Each scene shows the same named points in several views. A view is turned or mirrored, shifted and resized as a whole, has a little noise and may leave points out.

Scene 1
View 1
Foli: [-10.1 -14.9   9.8  -8.9  -9.1  -2.9   2.4  -1.9 -15.4  17.1  -5.4 -26.4
  12.8  21.5  11.9  17.2  30.9  -1.3 -35.1  12.9 -18.0   3.6  17.3 -26.4
   5.9   7.9  26.0   5.5   2.8]
gam: [ -5.4  -8.2  31.3 -11.6  -8.7 -23.9  10.6  23.9 -20.4  -8.8  -2.7 -17.0
  13.7  47.4 -23.1  -3.3  20.0  33.1 -12.4   2.7 -10.6  10.3 -22.2  -4.6
  -5.6 -17.2  -3.3   4.4  -6.2]
nake: [  0.1 -19.0   7.0  -9.8  -8.1 -15.1  -6.5  10.1 -12.0   0.3  -0.6 -21.4
  18.6  25.9  -5.4  11.7  22.5   9.7 -15.7   5.0 -11.3  -9.8 -12.4  -1.0
   1.6  -6.3   4.6   3.7   4.9]
bem: [-16.6  -8.7  16.3 -12.9 -10.8 -11.1   2.8  22.0 -22.2   3.4   9.4 -18.3
  19.4  39.7  -4.5   4.8  13.5  19.0 -13.3   1.0  -8.4   0.4  -5.8 -12.0
   2.0  -2.7  -0.5  -3.3  19.6]
Rufu: [-16.0 -21.0  36.5   3.2   0.2  -6.4 -11.2   3.0 -20.6  28.8  -4.1 -20.6
   5.5  12.7  11.3  18.7  32.7  -1.8 -40.8   5.4 -15.2  22.8  18.0 -13.1
  24.1  17.0  27.3   5.7  -0.2]
rofo: [-23.7 -15.3  40.6 -13.4  -8.7  -3.3   8.7  29.8 -32.0  10.0  12.8 -16.9
  11.0  37.0  -6.1   4.9  17.4  14.4 -12.0   7.0  -1.5  13.5  -5.2 -10.2
   5.8  20.3   6.9 -14.2  29.4]
gesop: [  1.6 -22.7  15.3 -14.4  -9.3 -12.5   0.5  10.8 -14.7  -2.1  -2.8 -22.6
  15.3  27.8 -10.8  11.0  26.6   9.2 -11.6   9.2  -9.2  -8.1 -17.6  -1.9
  -4.3  -0.6   6.3   0.3   6.8]
baze: [  1.7 -22.3  27.9  -3.1   1.5 -18.8  -6.5  17.0 -18.2   5.1  -7.5 -14.2
  14.1  21.7  -6.8  13.5  25.3   8.1 -23.2   7.4  -7.9   4.9 -13.6  12.2
   5.7   3.6  14.0   3.2 -13.8]
nepeb: [-14.8 -20.2  13.2 -16.9 -14.4  -4.4  -0.9  14.9 -19.1   3.3  13.3 -24.7
  17.2  32.8  -5.7   8.2  18.9  11.7  -4.9   2.3  -7.6  -9.2 -12.4 -12.5
   1.3   3.1  -3.9  -7.4  39.8]
Sus: [  3.8 -26.7  28.0 -13.1 -11.9 -12.8   5.6  -4.7 -12.0   0.3 -10.0 -29.9
   3.0  26.7 -18.3   8.4  41.2  12.5 -18.1   9.4 -17.1   4.8 -18.6 -14.2
  -3.3  -6.1   9.7   6.4   1.2]
tedek: [ -1.3 -18.6  13.3  -9.7  -3.8 -12.6  -2.0  16.2 -16.3   4.0  -3.6 -17.6
  19.7  25.0  -1.9  13.7  22.1   6.6 -19.7  10.3  -8.7  -4.4  -8.2   1.8
   0.4   4.1  13.5   0.5  -3.0]
vurim: [ 12.8 -19.8  -4.0  -6.2  -1.5 -21.0  -9.7   4.3  -5.5   0.0 -13.1 -19.8
  23.0  18.8  -0.9  18.7  24.7   3.8 -23.9   9.1 -13.8 -15.1 -11.2   7.4
  -0.9 -11.7  11.7  12.3 -21.8]
nozik: [ -8.9 -18.9  26.0 -15.6  -5.7  -7.0   6.2  28.4 -26.3   1.8   4.0 -15.0
  17.5  30.2  -6.9   9.5  18.5   9.1  -9.5  13.1   0.0  -1.5 -12.8   3.0
  -2.6  18.2  10.2 -12.9  14.5]
Bofi: [ 10.5 -24.0 -11.8  -8.0  -4.5 -11.2 -11.1  -3.5  -4.6   5.5 -10.8 -23.6
  23.5  10.3   9.5  24.6  28.4  -8.2 -26.1  13.9 -14.8 -21.4   0.0   1.1
   0.0  -0.3  20.5   8.8 -11.6]
luse: [-10.1 -16.2  26.4 -11.0  -5.4 -11.3   2.6  24.2 -23.9   4.5   2.2 -16.1
  15.7  32.0  -6.0   7.9  19.0  12.9 -15.5   8.1  -4.8   3.6 -10.0  -0.5
   2.5   8.7   9.2  -5.9   8.5]
Favan: [ -3.1 -16.4  17.0  -0.9   1.3 -20.4 -13.4  18.9 -16.1   8.0  -1.7 -11.4
  20.3  21.7   0.1  14.5  16.9   9.3 -23.5   1.9  -7.5   0.3  -6.3  12.5
  11.6  -1.0   9.1   4.5  -9.1]
View 2
Sus: [  5.5  -0.9   4.8  24.7   2.9 -16.5  11.5  15.9  21.6  10.2  -8.5  19.6
   4.8  16.8   1.1 -29.0  -7.4  12.7   0.9   4.1  -0.2  -8.3  -2.6   9.8
  14.2  -6.0  -4.4 -16.5  29.4]
Bofi: [ 16.9   5.8 -15.7  -2.7  -1.3  -8.6  20.1   5.2   7.0   5.0  -5.1  -2.8
  12.5  14.5   9.0 -16.0  -3.4  21.8 -32.9   7.3 -24.6 -12.6 -10.5   3.7
   7.0  -7.1  -8.4 -31.0  20.3]
rofo: [  0.1   6.1  16.8  -1.2   3.3 -17.2 -14.9   5.2  17.7  15.1  -3.0  10.4
   1.0  13.6  13.2  -7.4  -6.6   8.7   2.5   4.7  19.0  -3.5  -2.0   6.9
  20.1  14.3  19.8  19.2  11.6]
vurim: [  8.1   2.4 -18.7   4.1   4.6 -11.9  19.2   7.0  -0.3   7.4  -2.0   0.9
  20.6   7.7  -0.9 -19.9  -3.4  19.1 -20.0  12.6 -16.1 -13.3  -4.5   8.3
  -1.4  -2.8 -11.8 -29.7  26.6]
baze: [  3.2   8.6  -7.3   7.5   6.5 -16.8  10.3   2.9   0.2  12.1  -4.3   3.1
  15.2   7.7  -7.7 -21.6  -0.3   6.0  -9.0   9.7  -3.2 -10.4   4.1  12.6
  12.8  11.4   3.7 -11.5  19.5]
nake: [  0.7  -0.8  -4.1   1.2   6.6 -15.1   9.3  11.1  11.7  10.1  -1.1   3.7
  12.4  10.1   7.6 -16.5  -7.9  21.3 -10.9   8.4  -0.3 -11.2  -8.5   5.3
   0.2   0.0  -1.0 -12.6  25.2]
gam: [ -9.9  -7.7  -0.1  17.1   9.7 -15.7  -7.6  10.5   6.0  14.7   0.2  22.1
  21.4   1.6  -2.0 -17.6  -8.7  12.7  18.7  18.1  16.4  -6.9   4.6  13.0
  -2.7   4.7  -5.7  -2.2  29.4]
gesop: [ -0.4   0.7  -1.1   5.5   4.6 -15.6   7.2   7.6  15.0   8.6  -3.4  11.0
  11.0  13.8   3.7 -16.4 -12.0  20.6  -6.4   7.6  -0.3 -15.7  -8.9   8.9
   7.9   3.4  -2.3  -9.0  26.6]
Favan: [  3.8   4.6  -8.5  -0.6   6.9 -14.6   7.7   6.9  -1.1  13.8  -0.6  -4.1
  15.9   5.5   2.1 -16.8   2.2  10.5 -13.2  10.5   0.7  -5.0   1.3   5.9
   1.3   6.5   4.4 -11.3  18.0]
tedek: [  5.9   5.1  -4.6   1.3   4.0 -12.5   5.0   3.9   6.4   9.5  -3.2   4.4
  12.2  10.7   4.5 -13.5  -4.1  14.5 -13.0   9.4  -5.0 -10.2  -3.5   8.1
  10.1   5.9   1.3 -10.0  18.9]
nozik: [ -1.0   7.9   5.3  -3.3   4.0 -16.2  -5.6  -1.9  12.9   8.5  -2.7  10.7
   8.7  13.5   4.5  -7.4 -11.5  15.4  -5.4   8.4   5.0 -15.0  -6.7  10.5
  17.7  15.9   8.8   9.2  17.1]
luse: [  0.0   4.2   3.3   0.8   4.9 -14.9  -3.9   3.0   9.6  11.6  -2.1   7.8
  10.4  10.6   5.6 -11.2  -6.2  11.6  -3.0   8.7   6.4  -8.0  -2.1   8.6
  12.4  10.8   8.1   4.0  17.7]
bem: [ -1.7  -5.2   5.1  -2.0   5.9 -13.8  -8.5  11.1  13.5  14.4   1.4   7.7
  11.0   8.2  17.5  -7.7  -7.8  19.4  -0.4   9.4  14.1  -3.2  -6.8   2.3
   0.3   2.6   7.9   4.6  20.0]
nepeb: [ -4.0  -3.2  10.3  -5.8   6.4 -17.7  -1.6  13.1  26.7  11.1   0.3   5.2
   2.2  17.1  20.0  -8.9 -15.7  26.4  -6.8   1.9  13.2 -11.9 -17.2   0.6
   4.1   2.9  11.5   6.7  23.6]
Rufu: [ 25.9  14.2   4.2   9.3  -2.0 -12.0   5.9  10.9   5.6  19.9  -9.6  -5.9
  -4.3  13.5  12.7 -24.6  17.3  -7.8 -22.6  -0.8  -2.5  13.2   9.4   1.4
  27.0  -1.1  20.7 -12.1   2.5]
Foli: [ 26.6   3.6   1.5   5.7  -6.7  -4.2   0.1  11.5  13.3  13.4  -7.6   5.7
   0.6  16.1  24.1 -13.9   5.0   9.5 -21.6   4.0 -10.4   6.6  -1.6  -0.7
  19.1 -12.8   3.5 -17.6  10.3]
View 3
Sus: [ 11.3 -12.7   5.5   2.0  -1.0  -8.9   5.6   5.2  20.3   5.6 -33.9 -14.0
  -2.1  10.9   2.5 -25.4   8.0  -2.3  -6.9 -11.2  11.1   6.2 -18.7  16.7
   7.2   2.3 -23.2  -4.3  -9.1]
bem: [ -1.3  -8.7   6.3 -11.6   2.5 -12.0  12.4   7.5  19.9  -5.7 -16.7  -2.7
  -2.9 -10.3  13.1 -15.2  10.2 -19.8  -8.7  -1.8  11.4   3.1 -14.8  -4.8
  -7.3  -3.6   1.8   5.2 -10.4]
Bofi: [  0.7   9.9  -7.6   6.0 -19.4 -12.9 -13.2  -1.7  -2.9 -12.8 -23.8  -9.2
   8.8  -9.9   5.8 -28.9   3.5   5.8  -4.4 -20.9  -1.9  -6.1 -16.6   7.7
  11.2  28.6  -9.0  -4.5  -9.6]
nake: [  4.1  -7.1  -3.6  -4.2  -5.3 -16.1   0.3   4.5  10.4  -4.9 -24.9  -5.1
   6.8  -4.7  10.6 -18.2   7.6  -8.1  -7.0 -12.7   5.4   5.6 -16.5  -0.3
   1.2  11.4  -8.4  -3.2 -13.1]
gesop: [  7.5  -5.7  -2.0  -1.6  -3.3 -16.3   0.3   6.1  16.2  -0.2 -28.6 -13.7
   8.6  -2.7   9.1 -15.3   7.5  -7.5  -2.6  -9.7  10.5   7.6 -17.6   1.6
  -0.4   8.1 -13.1   1.1 -11.5]
luse: [ -3.9  -6.3   1.9   5.8  -0.3  -6.7   8.7   5.5  15.4   1.4 -13.1 -17.6
   6.0  -6.8   7.2 -12.5  13.0 -15.0  -0.6  -3.9  17.0  11.3 -13.0  -1.6
  -3.9  -5.6  -9.9   9.2  -9.6]
vurim: [ -0.7  -5.4 -11.2   2.9 -19.9 -14.7  -8.6   4.4  -2.3 -10.6 -27.1  -4.7
  11.3  -3.4   9.4 -17.8  10.1   5.3  -9.9 -19.4  -3.3   4.0 -18.8   4.6
  12.5  22.2 -17.2  -8.5 -12.1]
tedek: [ -3.0  -2.5  -3.4   4.9  -9.3  -9.9   0.2   3.2   7.3  -5.3 -18.1 -12.4
   8.6  -7.3   8.2 -15.9  10.6  -6.6  -3.0 -11.0   9.2   6.1 -15.2   0.4
   2.5   7.6 -11.1   2.5 -10.1]
rofo: [ -3.5  -5.9   8.3   2.7  12.2  -4.4  17.5   3.9  25.4   4.0  -5.5 -18.4
   1.3 -10.2   7.8 -12.7  11.4 -26.4   2.8   2.6  24.6  10.9  -8.9  -5.1
 -12.3 -15.9  -1.5  15.7  -9.3]
Favan: [ -7.5 -10.6  -7.7   5.2  -9.2  -7.5   3.2   3.0  -1.0  -7.2 -10.6  -3.7
   8.2  -5.4  11.1 -14.6  13.2  -9.1  -9.9 -13.5   5.2  10.9 -11.6  -1.2
   4.7   6.9  -9.1  -2.9 -13.3]
Rufu: [-14.3   0.4   4.6  23.1   1.7  14.5  12.8  -7.7  -2.7  -4.5   8.1 -10.0
  -9.9   0.1  -2.1 -38.9   9.0 -10.6  -5.9 -13.3  12.8  -2.2  -2.3  19.4
  10.0  -2.0  -5.5   2.7  -6.1]
View 4
vurim: [  3.7  -6.9  -0.6 -13.0  -5.4  -2.6   0.2  -5.5   4.1   4.2  -5.4 -12.7
  -4.2   8.0   1.0   1.9  11.8  -5.3  -1.1   8.4   4.3   3.6 -15.9  -4.5
  16.6  15.8  -2.5   2.6  11.7]
baze: [ 0.8 -7.0  3.0 -3.7 -3.9  1.1  1.5 -0.2 -5.1 11.1 -1.3 -5.3  1.9 -0.2
 -6.3 -1.7  7.4 -1.1 -3.5  9.2  5.2  2.5 -7.7 -3.2  9.4  0.6  1.9  4.0
 17.2]
rofo: [ -4.1   3.8   9.6  10.4   6.1 -11.3   6.0  13.7 -12.6  13.8  -2.9  -0.7
   1.4  -2.9 -20.3  -6.7   3.2  -3.9   0.4  13.4  -5.5  -9.0  -3.8  -0.7
  -2.3 -19.9  -5.1 -10.3  18.8]
gam: [ -5.5   7.4   5.9  14.3  -2.2  -5.9  -1.2   4.3  -9.7  17.6   4.4  -2.1
  -7.3   7.1  -3.5  -3.7  25.7  -0.4   2.0  12.8  -7.4  -2.5  -5.2 -14.1
  18.0  -4.2   0.6   1.8  15.8]
Bofi: [  7.9 -10.1   0.6 -19.2  -2.6  -4.5   2.2  -4.3   6.9  -4.2  -9.4 -15.0
  -2.4   6.5  -0.9   1.6   2.2  -8.8  -0.6   4.8   4.1  -0.6 -19.8   1.4
  11.1  15.3  -5.9  -4.8   8.6]
Sus: [  3.4  -2.1   5.5   8.4  -3.0   6.0   3.3  -2.8  -7.0   4.4   2.0  -5.3
  -1.1   5.2   0.8  -2.3  10.9  -5.8   6.9   0.0  -3.7 -10.8 -11.3  -5.2
  15.1   0.6   5.9 -11.4   9.8]
nepeb: [ -5.4   4.6  10.6   6.0   2.4 -12.2  12.4   7.1  -6.6   9.3  -6.6  -7.7
  -8.2   6.4 -19.8  -1.7   3.8 -11.8   7.0  18.5  -9.1 -10.9 -10.1  -0.5
   5.1  -2.3  -5.4 -17.0  11.2]
gesop: [ -0.3  -0.5   6.3   0.2  -3.0  -4.0   6.7   2.9  -4.3   4.5  -0.9  -5.7
  -6.9   5.2  -7.9  -1.2   8.4  -9.9   3.1  11.0  -2.9  -4.7 -11.4  -4.9
  12.7   2.1   0.5  -5.8  11.8]
tedek: [  1.2  -4.0   4.1  -5.1  -0.7  -7.0   2.4   3.1  -2.5   6.0  -4.2  -7.3
  -1.8   2.5  -7.2  -1.8   7.0  -5.2  -1.7   9.7   1.0  -1.1 -11.2  -2.0
   8.7   0.8  -3.7  -1.7  14.7]
Foli: [  8.2  -4.3   2.6  -6.5   7.3  -9.6  -3.2   0.9   2.5  -1.9 -13.5 -13.4
   7.2   2.8  -2.1  -4.7   2.6  -0.6   2.6  -4.2  -3.0 -11.9 -17.9   3.5
   0.8  -2.6 -13.6 -17.7   9.5]
nake: [ -0.7  -1.4   4.5  -1.8  -2.3  -5.8   5.3  -0.4  -1.7   8.3  -5.1 -10.1
  -5.4   7.6  -8.0   0.3   9.5  -6.7   2.7  13.5  -2.0  -2.9 -11.8  -3.3
  11.7   7.6  -3.6  -5.7  11.2]
luse: [ -2.1   0.1   6.8   2.3   0.6  -8.6   3.9   8.0  -7.5  11.4  -2.9  -3.8
  -1.4   0.6 -12.7  -3.5   7.9  -4.2  -0.9  12.5  -1.7  -3.4  -6.9  -3.4
   5.4  -7.6  -3.6  -3.2  16.9]
bem: [ -5.1   5.8   6.6   6.2   3.2 -14.6   3.7   6.9  -5.4  14.1  -6.5  -7.5
  -5.1   6.0 -13.8  -3.1  12.7  -3.7   2.7  15.7  -8.3  -7.1  -8.8  -4.5
   6.3  -4.7  -9.2 -10.0  14.0]
nozik: [ -2.2   0.3   8.4  -0.1  -0.2 -10.3   7.0  12.1  -8.0   6.4  -0.4  -0.5
  -4.7  -0.9 -16.3  -4.8   2.9 -10.0  -1.6  14.6  -2.0  -2.8  -6.3  -3.0
   4.7 -10.5  -3.2  -2.4  16.8]
Favan: [ -0.9  -4.6   1.8  -4.6  -1.2  -5.4   0.5  -0.7  -1.8  14.1  -7.3 -10.2
   1.3   3.7  -8.4   0.0  10.1   1.0  -3.0  12.9   3.4   2.3  -9.7  -2.4
   7.1   4.6  -5.2   1.1  16.6]
View 5
Foli: [ -7.8 -15.3  11.6   3.8 -34.1  12.9   0.2 -10.8   1.6   8.4 -13.9  -0.8
  28.0 -13.5  21.8  -2.6   6.3  16.3 -25.3  12.1  -2.7 -23.6  12.3 -26.2
  -4.6 -12.2  12.6 -18.1  16.9]
nepeb: [ -6.4 -26.0 -16.1   4.6  -7.3  27.4  10.3   5.6 -11.1  16.8  13.7   4.4
  30.5   4.3  16.6  -2.4 -11.7  -3.6   3.4  -6.4  -7.3   7.0  11.9 -24.5
 -27.5  -3.0   7.8 -25.2  26.9]
luse: [ -1.1 -27.7  -2.5  -3.0  -7.8   8.3  -0.2  -0.5 -12.3   7.8  16.9  -2.0
  33.1  -5.0   7.2   6.2   5.0   7.7  -0.2  -5.5   3.8   5.6  19.6 -27.5
 -16.4 -10.5   4.9 -12.2   9.0]
gesop: [ -7.7 -21.4   2.1   4.8  -8.6  10.3   5.9   5.5 -10.6  13.9   5.7   5.4
  22.4  -9.2  12.1   9.3  -4.4   8.3   6.9   0.9  -4.5  16.4  11.7 -36.3
 -11.9   8.5  11.4 -10.1   9.0]
nozik: [ -1.8 -26.9  -7.6   5.4  -3.3  16.7  -4.2   1.8 -12.0   5.3  18.4   0.2
  35.4  -2.9   5.6   9.4   9.5   8.5  10.4 -12.9   1.3   1.9  23.0 -29.0
 -23.6 -11.4   4.5 -11.4  10.9]
Bofi: [  9.3 -12.3  20.3  32.0 -33.0  12.4   3.2   2.1  17.1   7.0 -16.7   9.8
  11.7 -15.9   7.5  16.3   2.7  15.7 -10.5   3.9  -6.5  -5.3   6.0 -31.9
   4.5  19.4   9.5  -6.2  12.0]
Rufu: [ -1.5 -19.2  16.4 -11.5 -49.3  -9.8   4.5 -19.9  -3.8  -1.1   0.1   2.9
  26.4 -14.1  22.1  -7.5  10.5  23.2 -32.9  -7.1  11.2 -23.2  12.9 -36.2
 -20.7 -25.0  17.6 -16.4   3.0]
rofo: [ -8.3 -30.8 -14.7 -13.8  -5.9  15.3   0.0  -4.1 -22.3   7.7  24.9  -3.9
  43.9   2.8  13.6  -2.9   5.3   4.4   1.6 -12.7   4.6  -3.0  24.6 -25.8
 -33.7 -28.7   5.9 -20.8  15.3]
gam: [-10.6 -32.3  -0.7 -20.0  13.2  -3.5   1.1   2.9 -24.0  21.0  21.9  -7.7
  30.2  -7.2   2.5   8.7  -4.9   3.7   2.4  15.6   3.6  32.8  18.1 -27.9
   4.6   0.6   2.2  -6.9   2.9]
Sus: [-23.7 -15.7   9.9  -6.9 -14.0   4.5   3.7  -1.3 -19.1  17.4  -4.4   4.9
  20.8 -17.1  22.1   3.3  -5.9  16.1   3.4  11.3  -6.1  16.7  10.6 -43.5
  -6.5   5.1  20.3  -8.2   2.7]
nake: [  1.5 -23.1   3.4   8.2 -14.0  10.1   7.9   4.4  -1.8  13.7   5.5   4.1
  20.1  -7.6   7.9   8.4  -5.6   5.8  -4.0   2.7  -2.4  12.5   9.5 -29.1
  -5.5  10.9   6.1 -12.6  13.4]
baze: [  4.3 -24.0  12.9   0.8 -17.7  -7.4   0.3  -2.2  -7.3   3.6  12.4   2.8
  22.6 -14.9   1.8  14.2   7.1  18.5  -3.7  -7.3   8.1  10.8  16.4 -38.0
  -9.0   1.9   7.8  -1.9  -3.2]
bem: [ -1.5 -30.9  -9.4  -5.2  -3.1  15.3   5.4   1.6 -11.4  16.6  17.0  -4.5
  33.1   3.0   8.5  -0.1  -5.4  -2.4  -7.7   3.4  -0.1   8.3  15.8 -19.6
 -11.8  -7.4   1.2 -20.8  21.1]
Favan: [ 13.5 -27.2   8.6   3.7 -19.8  -4.9   5.6  -1.0   0.2   6.6  13.5   0.8
  22.5  -7.6   1.1  11.1   0.6   9.5 -15.1  -3.5   7.5   8.6  12.2 -28.6
  -4.7   3.6   2.5  -8.8   5.4]
tedek: [  3.2 -22.8   6.9   8.6 -15.5   7.3  -0.4   0.1  -1.0   7.2   6.2   1.1
  25.2  -9.4   4.6  12.2   5.2  11.7  -3.5  -2.1   1.2   3.8  15.0 -30.0
  -8.3   1.5   5.9  -8.2   7.6]

Which points are out of place in each view (at most two, in the order of its rows)? Write none if all are in place.
view 1: Favan
view 2: none
view 3: bem, luse
view 4: Foli
view 5: gesop
